Points on a hilly landscape, in no order, each with its height.
From any point a ball rolls to the lowest of the 3 points nearest to it. It stops when none of these is lower. Distance is the straight distance between rows; heights are no part of it.
tivuz: [147 152 153 124 101 130 118 119 133]  height 74.1
Nera: [118 125 142 123 130 116 128 132 131]  height 53.8
Feper: [133 162 113 173 142 164 140 144 120]  height 49.2
Gos: [143 130  19 190 118 181 133 156 131]  height 90.6
dor: [134 107  46 174 129 145 120 160 138]  height 12.0
Gik: [158 164 184 114  88 134 126 102 137]  height 82.3
Zorez: [165 167 164 140  84 138 123 114 139]  height 79.5
rab: [122  93 148  77 107  83 113 117 142]  height 41.9
kad: [113  82 181  37 141  76 125  91  93]  height 86.7
fato: [107 107  67 157 152 131 124 155 129]  height 33.0
feva: [ 86  93  90 127 175 105 139 150 109]  height 42.8
Lun: [130 114 200  53 122  91 127  87 116]  height 56.2
zatug: [133  98 125 111  83 105 114 132 156]  height 33.6
zat: [158 143 157 122  72 126 108 118 152]  height 80.1
fona: [132 122 202  55 132  93 134  69 114]  height 44.0
beso: [165 168 124 179  82 160 121 145 139]  height 36.9
gidul: [136 156 101 181 133 165 132 155 129]  height 48.6
Teleb: [ 93  86 118 104 138  96 125 133 131]  height 54.9
Kel: [112 118 183  84 149  98 131 103 114]  height 68.7
Migav: [109 101  69 157 136 133 122 155 140]  height 28.3
Subu: [120 136 143 141 149 133 148 128 113]  height 40.7
Numig: [117 128  91 162 129 129 121 142 142]  height 43.9
Kor: [ 89  83  93 120 151 100 121 151 127]  height 45.0
zefe: [130 118 114 149 124 126 117 135 134]  height 57.6
tep: [137 135  68 186 113 165 129 163 135]  height 44.1
begak: [143 163 170 131 126 138 132 120 124]  height 62.8
naki: [105 135 124 153 178 135 138 139 112]  height 13.1
didi: [ 92  87  66 135 168 122 136 151 126]  height 39.1
dipa: [111  92 135  87 124  88 115 126 135]  height 56.9
pim: [111 116  77 168 178 149 136 145 125]  height 41.7
Noti: [129 126 183  81 126 109 126  98 131]  height 47.1
zoz: [145 149 147 127  86 131 117 121 138]  height 77.3
sano: [132 166  69 194 155 186 143 155 104]  height 73.3
Nuti: [121 158 115 170 164 154 152 150 109]  height 33.7
vig: [139 109 188  53 106  91 120  93 136]  height 65.3
raro: [137 112 151  96  92 107 112 114 151]  height 10.2
punuv: [145 155 220  67 134 115 140  77 116]  height 16.6
bip: [125 135 190  93 138 105 133 101 121]  height 51.3
sebo: [147 151 205  71 119 124 132  72 127]  height 26.3
pib: [106 123 141 121 151 108 130 130 119]  height 59.0
sune: [113  93 169  55 122  80 108 108 122]  height 65.7
nub: [133 137 108 158 141 139 123 140 130]  height 60.8
fam: [150 134 178  83  92 116 121  93 141]  height 16.2
Filaf: [132 140  62 185 151 159 137 160 122]  height 61.8
ruki: [158 166  81 199 130 179 138 155 123]  height 67.4
nabo: [117 107 154  95 142  94 123 122 112]  height 75.0
Manid: [105 136  82 183 184 158 145 157 115]  height 47.9
fos: [114 143 158 135 142 120 137 132 136]  height 17.2
maz: [112 101 145  89 118  97 123 116 129]  height 59.1
Zumi: [121 101  85 132 121 123 124 140 145]  height 39.9
mafa: [141  97 167  58  81 102 108  94 152]  height 71.3
bul: [140 157 208  82 135 118 139  95 116]  height 28.6
degi: [ 97 108 105 136 157 121 139 138 113]  height 35.4
gisu: [154 149  24 204 128 210 137 161 116]  height 91.1
naf: [143 150  97 180  95 160 127 160 139]  height 17.7
Firu: [154 133  97 147  86 139 117 143 151]  height 42.1
tekif: [131 149  30 199 136 195 136 161 122]  height 84.0
buz: [134 160 191 115 140 126 140 103 120]  height 47.6

Call two points neighbours if one is among the 3 nearest of the other. Go from one point of each pair to the other, from neighbour to neighbour, staying as low as possible. Name the highest point that can't be avoided.
naf, rab: dipa
fos, Migav: feva
fos, naki: Subu

For each start below, name the point where the ball stops.
Feper: naki
Teleb: Migav
Manid: naki
pim: Migav
nub: Migav
buz: punuv
kad: punuv
Lun: punuv
zefe: Migav
